Each row is a point on a tangle of strands that fork, close into loops and nearly touch. The rows are in no order.
In the rows, zero is written as 128.
Two points are linked if the straight distance between their rows is under 158. Some points are linked to none.
J790: [129 145 109  86 106 145 131 142 174 114 154 143  75  83 120 134 113 137
 140 167 118 141 126  76 113  75 163 124 173 129 142 133 131  73 126  87]
J911: [122  72 136  74 159 162 135 144  92  74 150 110 108 149 101 139 136 118
  75  79 120 136 119 125 120  82 151 109 179 135  91 128 173  82 166 115]
J715: [171 184 141  98 162 132 187 113 119 126 157 143 131 150  90 188 123 134
 133 163 121 110 147 123 176  78 113 133 165 151 180 129 115 125  85 129]
J784: [116  93 120 148 146 156 138 180  79 130 139 114 142 161 117 124 158  87
 101 120 155 206 115 123  83 163 128 128 101 162 148 132 131 160 113 182]
J151: [172 120 118 109 132 165 124  91 140  86 121 193  78 138 166 106 116 170
 167 107 120 109  75 115 179 160 124 105 117 117 159 120 109 119 113 126]
J559: [115 125 133 126 153 135 169 142  99 116 120  78 112 113 123 123 148  93
 130 123 156 126 189  88 145 140 156  64 192 118  71 145 125 105 163 138]
J285: [128 136 138 134 205 103 116  92 151 126  82 176  71 166 162 100 119 109
 158 115  95 116 124  93 161 154 157  67 150  94 158 117  69 108 118 163]
J77: [126 166 142 134 174  91 108 116 113 161 129 101 126 111 111 143 134  62
  94  93 115 155 144 141 147  84 181 100 118 135 101 175 150  85 129 140]
J929: [167 117 152 177 104 156 150 125  86 135 171 160 100 127 151 128 104 178
 148 150 153  92  79 109 127 150  70 178 116 148 157 117 113 117 106 202]
J456: [152 149 117  75 139 171 179 143  77 151 139 155 147 115 115 173 139 112
 131 134 116 159 153 120 142 106 119 187 115 111 143 138 153 174  89 137]
J315: [126 168 145 168 104  73 101 131 138 153 111 130 127  99 127 110  97 102
 154 155 113 158 159 109 121 136 162  81 121 179 103 178 114 105 155 129]
J847: [140 172 137 119  92 100  85 125 158 147 166  68 150  77  73 136 143 155
 114 115 119 151 137 153 120  75 125 157  79 128 115  98 155 104 113  64]
J842: [151 135 136 155 129 150 135 144  87 132 148 131 138 100 142 163 101 133
 119 136 192 133  82 134 160 108  77 196 135 131 140 129 127 100  88 168]
J447: [152 184 131  89 108  71  64  79 136 141 159 108 111 109  86 131 148 153
 123  82  95 166 141 137 111  86 151 112  72 115 122  89 139  90 123  35]
J228: [131 113 144 101  55 117 106 154 112 165 107 125 161  58  96 100 143 163
 142 104 129 165 162  88 106 170 129 158  79 147  67 124 166 167 139  73]
J776: [115 157 125 161 111  81 154 114 155 185 149 124 148 112 135 104 110 179
 201 208 108 116 158 123 135 146  89 168 127 135 108 128 132 133 153 113]
J283: [124 115 152 144 162 130 188 156 102 133 105 125  98 116 164 138 141 130
 123 157 160  85 175  81 146 137 114  75 192 116 113 131 118 142 127 188]
J286: [ 83 127 136  98  69 121 120 162 174 135 159  68 176  74  68 116 135 156
 116 142 135 146 161 152 114  90 122 188 106 125 104  92 165 122 147  57]
J234: [133 111 164  41 114 139 125 142 159 108 112 148  86 152 106 144  66 158
 103 103 145 148  97 128 152  76 146 127 136 174 122 131 154  83 159  46]
J839: [100 123 151 121 167 110 113 117 132 120  99 156 158 172 120 156 133 100
  83  89 135 101 105 166 136 124 138 105 126  96 180 120  83 203  83 160]
J621: [103  95 108 168  45 122 103 136 109 115 113 130 144 100 145  93 116 125
 146 131 150 106 130 125  85 181 159  84 121 168  69 188 126 148 187 133]
J165: [ 93 130  80 169  64 120 151 151 136 136 124 112 193 115 158 116 135 119
 123 165 132 143 139 164  82 112 127 154 140 111 101 166 125 166 155 122]
J254: [152 133 151 126 151 136 122 112  95  73 153 106  87 200 138  93 142 148
 155 111 146 148  91 108 195 158 157  61 151 177 130 157 155  82 157 138]
J495: [103  68 146 129 133 176 144 147 173 128 159 170  88 134 111 132  81 175
 120 169  67  69  93  88 102 120  93 186 139 124 180 104 136 134 111 125]
J548: [125 111 108 159 137 126 113 102  89 108 109  99 153 122 147 150 185  68
 100  61 171 122 137 161 149 161 108 118 127  99  88 122 129 102 134 164]
J688: [134 117 164 154 124 180 105 163 102  90 140 176  97 168 175 118 108 151
 111 139 189  72  66 112 191 122 124 111 162 105 161 142  97 144 115 191]
J119: [129  78 116 120 142 167  90 147 102  69 121 161 114 193 170  99 138 121
  97 105 184 118  54 156 164 114 167 103 161 121 126 174 153 127 171 150]
J637: [142 104 143 110 202 114 113 117 185 137  81 159  63 156 172  98 107 130
  99  93 104  66 129 111 150 116 159  75 154  82 144  96  86 128 140 134]
J251: [146 175 132  92 167  74 143 118 125 166  96 129 132 148 122 150 123  82
  96 108 129 141 165 169 126  99 203  67 143 163 128 172 135 160 134 120]
J877: [132  78 103 108 148 169 141 149 151 119 146 139 108 120 118 153 127 147
 106 153  79 126 124  85  89 104 110 180 125 118 143  90 160 121 114 117]
J836: [164  93 135 113 136 194 111 123 122  80 156 141  97 158 166  77 123 177
 166 112 161 137  69 105 181 164 115 114 109 120 161 100 152 116  93 149]
J783: [149 112 145 117 164 143 114 131 148 104 111 123 105 139 121 124 131 112
 100  74 136 129  79  93 138 127 118 114 153 130 132 103  92 110  99 159]
J501: [145 134 112 143 199 112  95  98 118 139 105 115 114 128 158 117 179  99
 164  88 126 183 161 131 133 162 157 114  69 124 145 106 133 143 119 136]
J440: [147 165  72 155 145 122 102  74 124 134 160 158 142 153 129 136 133 114
 134 129  36 134 122 163  81  96 149 131  73  96 144 141 124 137 103 116]
J212: [114  78 108 188 161 128 137 177 125  89 144 136 110 181 167 136 159 139
 118 181 138 115 123 131  82 139  96 138 121  71 170 101 103 159  85 176]
J41: [115 145 135  95 136 137 152 157 169 156 173 101  98  89  78 127  83 152
 148 180  85 119 163  85 110  98 163 129 175 138 139 127 108 130 137  98]
J729: [ 99 106 137  86  83 173 101 116  91  96 161  90 147  98 114  99 119 146
 191 108 164 148 119 108 147 193 114 120 133 116  96 113 157  57 148 109]
J859: [121  89 140 110  91 153 105 149 144 144  74 126 149  84 135  97 107 155
 144  87 179 142 101 119 132 188 108 115  84 136 106  85 119 133 137 118]
J658: [128 158 138 180 106  94 147 147 159 177 124 120 125  81 127 108  81 161
 173 188 155 128 164 116 133 146 119 114 129 173  92 144 135 125 147 127]
J213: [ 77 149 122 159  80  79  98 116 112 128 120  89 182 152 117 115 144  82
  99 122 137 219 157 184 112  94 128 133  93 147  81 171 170  75 169  97]
J996: [132 116 152 124 156 165  90 176 126  79 156 135  99 206 166 103 114 143
  91 117 205 104  59 142 180  82 137 111 149 134 167 143 156 123 144 165]
J910: [159 169 110 122 105 102 115  80 176  92 110  84 143 132 107 129 129 169
 157 111 128 125 130 160 154 126  70 107 121 140 128  69 112  71 124  69]
J663: [138 167  89 184 120  92 154 125  93 131  75 110 180 138 185 158 182  89
 102 122 147 115 176 183  95 115 113 112 113 112 104 164 122 176 121 167]
J977: [ 93  66 110 143 137 123 115 192 141 140  88 119 124  92 168 104 133 106
 116 145 193 108 158 106 110 179 130 120 136 118 105 102 127 172 134 167]
J203: [102 113 113 131 119 168 187 150  79 102 169  90 124 170 124 131 127 120
 155 180 132 167 152 114 124 132 138  90 149 157 120 170 174  99 169 139]
J922: [171 142  93  73  78 116 119 117 219 103  98 139 113 129 111 159 148 154
  88 159 100 135 124 159 118  94 121 131 171 162 158  97 120 128 138  34]
J912: [113 111  73 118 145 113 147 107 186 133 107 150 133 144 153 123 102 128
 153 219  97 123 167 146 128  99 120 134 166  98 130 122 137 101 165  88]
J767: [141 160 102 106 159 119 134  94 169 134 137 113 122 101 127 121 150 136
 172 139 120 114 166  96 143 130  90 152 159  64 119  67  97  82 115 120]
J295: [147 136 108  58 139  97  74 106 149 138 160 111  94 117 109 110 130 116
 113 105 118 172 134 138 106  86 213 105  81 119 149  98 139 126 109  65]
J780: [ 91  67 118 159 147 186 141 169 138 104 159 136 121 141 116 127 118 104
 107 149  85 160  88  91  71 107 105 159 147 127 125 144 151  88 132 168]
J18: [ 86 147 107 132  44 117 126 144 125 117 108 101 202 134 116 123 133 109
 101 155 145 210 149 176  95  77 145 151 126 147 108 197 148 149 184 110]
J97: [135  99  91 147  78 113 112 115 176 127 119 137 136  95 144 103  93 184
 136 141 103  43 108 143 128 138 115 131 125 120 111 118 115 128 142  84]
J645: [106 112 102 162 148 145 139 171 107  93 135 134 139 160 147 155 149  99
 112 150 134 171 113 115  86 118 108 135 132 113 151 144 112 139  92 181]
J258: [174 114 110 141  97 115 134 152 105 138  66 116 136 109 146 138 143 131
  99 118 182 147 151 139 137 152 114  92 144 178  90 128 139 133 152 144]
J413: [155 109  91 111 153 152 139 128 184 127 136 180  90 119 140 151 146 140
 130 169  83 119 128 118  97 122 113 182 104  76 184  58 104 162  72  99]
J680: [142 142 122 104 101 132 154 141 129 129 146 138 147 108  96 168 120 128
  78 117 107  79 127 152 122  84 172 122 121 135 146 155 117 186 118 107]
J765: [109 122 146 132 109 141 120 174  82 133 121 136 161 130  87 130 130  76
 102  93 134 191 123  96  67 142 152 130 103 181 135 189 124 178 116 170]
J747: [147 101 153 121 187 138 113 150 174 111 115 145  83 142 160 123 125 156
  78  97 173  53 100 114 157 107  81 157 130  47 175  78  81 119  69 142]
J93: [146 143 128  92 111  89 127 134 143 134  84 130 145 147  98 172 113 107
  59 116 132 122 133 165 121 112 179  97 134 186 155 151 119 182 132 106]
J133: [137  99 113 137 106 159 131 163 133  69 152 124 119 144 107 135 139 169
 112 148 105 101  86 110  95 125 153  83 128 178 154 132 145 158 107 143]
J129: [111 126 128 160 116 145 174 125  68 135 162  92 141 135 103 104 133 117
 182 150  93 152 166 110  96 173 123 102 126 148 100 171 155 131 168 144]
J582: [155 138  87 115 136  88 126  81 107  78 119 109 141 187 163 131 193  81
  93  85 131 179 127 192 107 117 179 124 120 139 109 148 158 143 120 127]
J260: [154 137 148  88 174 159 191 140  93 126 144 144 138 169 108 166 135 123
 122 152 159 164 144 135 156 124 112 147 128 143 177 127 137 169  74 160]
J90: [155 119 138 133 187 118 123 143 130 122 117 128 108 135 102 167 130  97
  45  81 116 114  97 147 136  63 127 151 155 140 128 117 119 109  93 151]
J113: [166 170 127  98 192  96 109  88 122 135  83 142 124 155 143 145 173 103
 150 103 149 179 145 135 147 171 141 100 129 115 171  91  93 172  75 145]
J536: [103 135 120 144 134 122 135  97 102 167  92 166 198 135 114 147 132  87
 138 110  84 169 148 153  89 154 118 146  79  81 156 145 110 195 123 134]
J452: [138 130 113 145 132  99 164 135 197 168 130 118 145 125 124 137 118 152
 124 199 112 131 178 144 119 105  72 176 144 129 119 107 164 116 166  90]
J430: [135  90 147  44 147 154 140 130 134  84 125 145  92 157 105 167 111 119
  70  93 144 130  93 136 145  51 176 127 189 160  97 139 164  93 148  63]
J619: [144 114 130 106 145 147 155 172 119  80 155 141  99 168 119 142 140 134
  90 134 114  88 115 119 110  92 191  90 138 127 163 161 115 205  99 148]
J572: [141 132 126 111 123 138  76 110 137  57 147 112 102 175 158  82 156 139
 151  89 175 171  66 119 169 164 143  89 110 145 134 116 140  85 120 130]
J272: [112 119  94 196 176  98 121 111 106 146  81  90 135 133 189 149 186  65
  77 108 163 116 158 171 101 133  98 120 114  72 104 130 120 139 120 194]
J562: [150 113 117 100 200  88 141  87 109  81 104 117 126 209 171 122 175 115
 101  86 131 151 110 203 148 125 151 129 158 136  95 131 171 134 149 130]
J306: [163 122 159 189  83 129  99  98 107 155 136 117 129  82 113 112 145 174
 181  83 104 119 111 100 115 182  87 139  87 154  86 105 112 133 136 138]
J691: [108 117 160 150 150 117 116 173 196 111 124 120  98 133 142 102  75 150
  98 122 173  22  97 126 161 100  82 138 141  92 184 100  83 124 102 150]
J709: [123  94 168 159 105 140 141 184  72 170 171 141  91 102 162 122 120 171
 136 150 189  71  97  98 122 144 103 171 113 113 126 117 101 169  93 193]
J445: [107 133 175 119 164 151 139 156 194 117 120 133  84 142 152  80  61 165
 140 139 159  67 103  92 186 109  99 105 163 108 168 102  99 118 135 141]
J290: [ 77 103 133 152 124 140 150 110 133 132 100 134 148 144 136 147  84 111
 127 153 151  80 130 148 132 140  99 111 192 114 127 168 105  99 182 152]
J294: [126 141 118 144 136 129 170 131 117 123 126 117 133 169 127 141 103 125
 122 198 132 172 145 161 128  94 118 114 154 175 114 173 167  93 187 110]
J242: [161 136  97  73 164  77  94  89 160 134 139 129 107 187 123  96 137 114
 103 104  89 139 121 183 111 111 209 109  97 115 161  94 134 149 125  93]
J92: [148 166 157 100 186  70 102  82 151 145 121  89 105 155  91 132 107 105
  92 104 120 114 126 173 167  77 165 100 137 125 120 128 129  67 136 106]
J726: [101  90  93 131  73 137 104 118  91  76  98 127 156 119 148  91 145  85
 144 115 151 156 156 140 104 180 161  88 123 127  89 164 120 158 160 128]
J628: [139 114  93 113  70 122 115  96  78  91 152  87 165 124 136 121 170 136
 153 139 132 173 173 172 132 128 136 107 113 110  74 153 175  89 160  78]
J265: [ 85 150 121 121 112 126 164 127 100 159 144 105 176 128  90 102 134 108
 184 155  72 194 181 118  78 145 152 132 116 103 106 172 122 150 151 113]
J670: [127 148 117 119  78 123 118 116 155 165  93 158 187  90 144 161 132 129
  98 124 134  73 135 193 169 112 112 196 111  82 136 130 131 173 130 101]
J248: [129 127 181 144 177 148 146 146 107 119 110 199  80 168 163 132 114 141
 116 159 130  71 108  84 180 101 126 101 189  96 182 146  57 147 111 187]
J664: [128  92 183 151 140 143 169 147 111 149 155  94  76 116  95 107 101 134
 139 125 121 135 108  53 122 164 105 110 159 176 103  91 117  95 135 179]
J469: [103  75 148  60 109 147  94 133 163 110  84 133 110 129 107 128  79 146
 102  78 114 161  95 112 142 145 124 110 123 152 110 104 130  83 171  54]
J269: [120 117 152 111  95 171 179 146 152 147 173 166 100 104 105 156 100 177
 138 163 100  48 102 120 132 122  68 213 128 137 158 116 139 143 110 113]
J569: [116 168 129  81 111 132 146  97 188 108 116 131 137 136 108 166  78 147
 108 133 158  58 104 175 185  77 152 122 177 132 157 150 105 109 157  80]
J878: [109 138 121  82 111 111  98 130 142  86 139 112  92 112 114 136 126 132
 136 149  99 198 145  98 100  82 148 109 159 142 100 108 148  44 151  63]
J575: [119 121 158 132 136 132 164 115  90 163 153 167 147 113 125 170 121 140
 125 129  74  57 134 110 108 122 116 172 123  84 172 118  85 183  78 148]
J595: [ 84 104 127 103 143 135 153 126  93 104 132  84 121 152 104 144 146  62
 127 105 109 141 161 136 134 107 162  82 186 107  69 155 135  77 164 105]
J903: [107 154 153 129  85 152 148 147  79 158 169 129 131  54 109 106 128 146
 183 137  93 160 137  56  94 146 121 183 143 147  63 154 148 143 118 136]
J342: [ 67 108 100 139 106 117 126 167 137 154 127 102 148 104 164 114 119 130
 133 166 179  97 132 132  86 142 104 178 148  86 112 114 119 164 124 146]
J481: [134 103 114 137 113 132  83 129 119 117 152 105 115  94 132 108 134 134
 141 107  93 129 139 108 121 136 183  90  79 131  84 147 155 118 131 106]
J975: [107 138 100 209 144 109  81 104 136 125 142  86 164 152 135 117 143 123
 130 148 137 197 110 190 106 132 109 146  62 135 141 119 147 116 129 136]
J29: [134  79 132 113  86 155 126 174 104 143  83 110 125 109 169 103 116 133
 128 111 220 113 129 127 139 205 111 102 145 140 100 117 136 135 172 163]
J171: [133 116 112 129 136 141 117 124 140 101 139  72 136 113 158 109 133 120
 121  91 189  96 126 149 179 137  94 122 146  85  96 102 135  83 145 136]
J42: [114  68 137 107 181 138 132 132 120 125  79 188 149 196 138 170 121 126
  88 122 123 100 103 152 141 137 113 135 124  86 176  93 117 174  94 146]
J666: [123 173 169 150 115 117 145 111  99 182  82 150 165  92  91 149 121 109
 135 111 121 163 148  90 149 156  83 148 155 164 103 133 100 110 143 146]
J786: [167 135 120 116 141 121 138  69 141  96 117  97 154 149 118 162 167 158
 147 111 110 122 149 135 145 157  81 117 158 113 127  68  99  98 114 123]
J494: [179 125  85 168  80 130 120 120 127  84 135 141 125 132 133 150 166 182
 122 138 100 113  90 139  94 138 106 113 109 175 135 106 134 126 101 117]
J958: [127 111 102 192 117 106 158 177 110 187 116 127 151 102 122 162 156 117
  79 134  80 134 159 134  60 110  89 166 113 116  87 104 131 177 124 156]
J49: [104 148 129 210  75 104 102 127  87 161 115  92 165 125 120 100 148  80
 118 129 127 176 150 166  90 161 114 116 103 160  78 199 160  93 185 147]
J518: [185 156 104  56 114 107 153  89 199 136 112 161 100 175 101 168 147 138
  88 158  87  92 134 170 126 126 138 127 153 148 202  96 102 150 129  61]
J328: [187 116 147 156 146 130 178 145 106 154  90 156  90 117 161 140 125 139
  91 114 177 100 145 100 157 151 110 101 150 165 119 129 131 143 121 172]
J522: [ 97 115 153 145 165  97  69 102 150 132 103 108 178 148 121 119 116 104
 112  80 161 106 109 169 135 152 133 122  97 108 161 100  98 154 120 148]
J754: [127  76 149  86 170 122 151 110  98  80 126  96 127 238 108 141 137 121
  92  98 123 169 121 180 139 113 141 108 172 165  93 132 173  83 165  94]
J392: [133 135 139 169  56 123 109 133 103 149 137 111 177  87  80 123 138 172
 126 107 115 124 119 135  91 162 104 144  86 156  79 147 163 154 143 109]
J871: [107 146  95 167  72 107 122 133 188 146  98 156 138  67 133 140 121 145
 135 160  78  52 142 133 100 119 118 147 167 118 103 116 105 150 155  98]
J300: [134 170 125 191 125  83 161 143 105 186  84 157 142  97 190 152 151 107
 124 166 151 110 174 137 117 129  96 160 125 116 115 155 107 153 104 185]
J699: [123 100 151  82  80 129  90 146 150 142  91 129 122  65  98 124 117 168
 136  95 118 166 128  83 122 176 117 131  94 154 104  96 129 122 130  80]
J59: [ 67  83 152 174 171 123 137 155 155 153 167  98  99 137 132  83  91 150
 168 181 124 106 120  95 112 168 110 133 143 103 146  92 112 145 125 155]
J378: [116 115 130 135  99 143 112 130  92 102 165  64 118 102 131  85 145 115
 172  94 175 106 128 122 154 177 107 126 150 101  74 114 120  57 167 151]
J995: [134  64 133 142 181 146 141 106 149 122 118 147 108 169 129 113  93 152
 135 130  92 101 121 127 147 134  86 112 127 103 123 108 148  83 155 128]
J525: [152 146 100 166 152 130 110  80 108 110 153 178 113 132 168 126 141 109
 186 125  70 128 115 108 125 130 163 116  89 106 148 161 116 139  90 144]
J706: [121 116 167 129 121 167 145 142 152 126 129 161  97  99 133  99  51 160
 143 117 147  73  76  97 166 126 131 110 155 159 131 144 115 102 157 122]
J523: [121  71 130 168 124 146 156 187  93 120 160 160 102 143 181 124 141 168
 112 184 149  66 118 120  98 125 112 134 111 104 156 137 100 178 102 174]
J271: [140 143 137 196 108 128  76  94  87 139 160 120 107  87 162  96 155 129
 187  81 155 124 127  87 108 194  95 152  54 142  97 113 115 131 109 168]
J927: [ 85  89 132 109 119 159 144 169 154 140  91 128 171 131  88 161 104 113
  87 158 139 158 141 143 110 131 104 137 150 141 121 105 138 137 174 120]
J76: [144 127 145  96  81 162 149 164 168 159 170 117 107  56  89 147 108 184
 131 144  90  97 116 102 126 114 111 196  86 164 150 117 155 154  98  80]
J840: [148 122 130 100 169 110 128 131 173 158 102 155  95 130 140 151 136 121
  88 130 102 105 166 113  98 131 127 150 117  89 180  59  83 161  91 128]
J703: [132 179 137  71 147  99 112 104 132 117 110 129 150 149  79 166 161  81
 100 106 122 215 116 137 118  95 163 122 192 162 130 100 124  97 107 109]
J923: [142 117 167 100 199 140  95 121 133 121 109 153 105 140 152 122 131 128
 103  59 180 114  89 126 179 131 106 143 114  68 164  70  99 137  83 167]
J379: [109 126 150 140  92 154 106 158  74 130 130 130 118 120 120 108 115  76
 141 110 143 183 118  97 102 180 164 111  93 198 139 209 154 104 155 162]
J498: [153 143  98 156  79 109  96 107 177  99 147 122 131 104 120 124 131 182
 135 122  77  56  93 141  96 118 139 120  80 127 148 113 114 140 105 106]
J365: [ 98 161 118 166 112  91 168 160 113 204 108 152 149  74 150 137 162 130
 113 154 115 133 180 122  84 118  89 203 114  94  83 137 131 188 108 141]
J511: [ 74 155 144 169 137 112 102 125 138 149 152  98 108  77 159  67 127  86
 206 127 149 112 157  76 135 167 141 140 126  99 101 120  97 106 109 163]
J969: [150 122  90 136 176 113 191 137 139 128 120 147 115 176 152 140 125 131
 116 191 121 150 145 171 120  96 151 108 129 161 148 178 166 158 128 128]
J813: [132 158 110  76 140  70 116 108 136 103 126 109 121 172 115 142 168 109
 121 144 104 235 147 132  98  91 171  97 153 156 100 116 140  76 144  93]
J310: [106 140 100 116 112 146 127  99  88  65 146 111 150 153 140  89 185  71
 164 111 111 161 156 116 114 163 175  76 122 118 119 195 123 134 128 139]
J78: [ 82 132 111 140 135 105  62 109 147 119 115 111 180 168 119 110 123 107
 129 109 133 170  95 186 112 141 153 118  79 128 148 121 133 141 131 114]
J191: [ 93 137 134  75  65 164 134 132 130 126 163  87 172  94  95 120  95 168
 170 138 159 144 118 126 144 120 111 172 133 117 113 101 161  81 141  67]
J921: [121 155 144 123 194 127 106 101 131 140 112 147  98 154 179 111 118 109
 159 123 146 125 123 113 177 152 134 108 113  86 188 101  78 144  84 174]
J644: [145 139 141 140 100 147 115  89 129 117 116 178 110 108 154 112  88 154
 171 124 141  77  82 132 186 139 143  94 119 136 147 166 109 108 142 129]
J589: [132  85  99 186 140 145 149 146  97 148 176  90 147 124 118 126 153 132
 110 125  81 147 131 135  60 124  94 167  75 114 102 122 170 151 116 149]
J830: [ 94 155 109 155 167 115 114 127 182 130 151 106  94  81 160 100 122 110
 178 162 131 107 133  76 129 112 111 158 170  61 112  97  91  91 105 140]
J753: [139 158 122  87 160  97 128 105 196 123 132 116 112 135  98 116  91 126
 111 135 113  75 125 147 145  87 161 106 159 108 186 101 103  93 119 101]
J381: [143 136 109 157 160 121 151 114 107 138 136 173 112 161 163 124 116 133
 155 177 109 114 116 135 147 109 156  97 102 132 170 190 132 161 110 172]
J748: [131 168 151 143  77 114 154 134 115 170 149 137 186  92  74 145 143 180
 133 127  70 108 143 108 119 143  90 160 115 125 112 126 124 178 125 110]
J241: [110  97 138 113 194 110 128 154 178 148 104 120  87 117 144 101 131 135
 117 108 115  86 165  93 121 115 133  82 138  52 139  72  97 145 103 148]
J369: [129 168 165 155 109  91 103  99 118 185  81 164 140  93 103  93 118 114
 178 125 105 187 169  88 138 177 132 114  89 163 110 143 121 126 151 123]
J426: [152 130  89 131 163  88 110  76 149 141 143 128 138 169 113 138 140 120
 103 119  50 104 146 189 115 101 161 102  92 112 135 115 155 130 135  91]
J510: [180 142 106  97 109 141 149 101 147 153 104 159 141 105 119 175 114 142
  92 136 105  54 145 164 170 126  84 175 129  94 140 121 135 134 146  77]
J356: [135 161 126 122 130 114 115 137 100 119 152 106 146 111 145 127 116 116
 149 128 201 139 119 159 186 119 168 110  85 140 129 158 158 132 118 131]
J902: [ 71 171 139 100  57 138 108 131 103 106 144 113 161  92 114 121 119  97
 172 142 151 164 154  96 109 110 169 131 155 133  98 188 123 111 152  86]
J897: [134  96 123 143 115 196 116 136  53  89 148 139 108 144 156 104 138 102
 131 102 184 109  84 125 169 149 143 107 143 135 117 166 161 102 168 186]
J362: [134 114 115 107 145 134 155 112 141 155  88 179 164 170 121 154 119 123
 102 139  93 151 134 188 124 139 112 159 101 129 171 114 141 179 119 108]
J486: [127 150  75 152 138 128 114  88  81 102 174 130 119 126 164  94 194  86
 190 105  83 159 163  96  94 153 165 111  79  95 117 182 126 148 109 150]
J941: [101 169 155 177 123 126  99 122  79 170 153 116 132  84 135  96 160  85
 192 116 156 135 146  83 103 195 132 168  76 126 104 159 106 159 103 172]
J862: [137 180 131 134 124 116 119 113 117 142  85 141 155 120 103 177 169  93
 114 123 113 193 139 107 123 119 114 132 173 147 114 120 108 108 115 121]
J676: [111 151 126  91 130 167 146 119  76 158 114 180 173 116 118 141 132  94
 167 138  91 202 166 110 125 142 136 160 113 110 124 145 145 166 121 123]
J424: [166 147 122 153 173 107 131 132 159 140 132 121  92 111 118 181 160 123
  72 110  99  91 125 132 100  80 108 156 120 126 135  86  98 137  70 134]
J46: [151 149 141 147 144 125 127 133  92 161 110 139 155 105 129 149  89 116
 109 107 180 112 110 175 178 120 122 149  90 151 133 161 156 121 118 147]
J297: [137 132 137  72 113 165 172 109 185 128 136 147 121 138  94 163  85 146
 119 142 125  74 138 158 168  97  99 168 158 147 167 121 135 107 173  57]
J875: [149 183 154  89 138 132 134  90 116 119 135 141 146 133  81 152 109 121
 162 111 123 126 112 111 174 124 149 106 148 164 176 140  85 134 105 135]
J461: [126 183 180 144 113 102 158 118 132 208 156 104 161  84  75 118 107 170
 166 156  95 130 149 108 146 140  70 184 128 144 116  88 137 139 121 110]
J890: [134 122 162 119  77 160 135 185 124 164 165 127 120  35 100 118  94 185
 148 130 117 110 107  71 118 107 122 175 117 178  97 130 166 124 110 125]
J185: [161 176  97  57  78 113 113  86 199  75 137 106 145 145 114 148 144 164
 132 146 131 150 114 172 143  89 125 127 145 130 146  91 127  91 132  50]
J65: [109 110 136 130 106 183 110 163  63 117 162 138 122  94 145  94 122  98
 154 101 169 140 101  95 125 153 161 139 100 144 114 182 163 119 127 172]
J634: [135 128 167 165 131 132 127 122  89 113 141 102 111 180 105  98 110 130
 171 140 121 145  94  94 143 177 124  70 145 183 143 124 124  86 144 183]

How many points has the smallest loop of links through each point below? Write 0 if it is on no loop.
J923 => 9
J328 => 12
J941 => 0
J765 => 0

A piece is all that can be reached along the links. How many separate loops has the piece of each point below (a circle has one, a figure eight two, a Y none), and how many tips (points with one link)?
J42 => loops 0, tips 4
J941 => loops 1, tips 5
J709 => loops 1, tips 5
J680 => loops 0, tips 2

A tip is a point with one link. Name the tips that can be reached along the links from each point below, in the order of the rows.
J877 => J501, J248, J664, J903, J356
J510 => J670, J871
J283 => J41, J912, J582, J49, J518
J171 => J621, J975, J589, J875
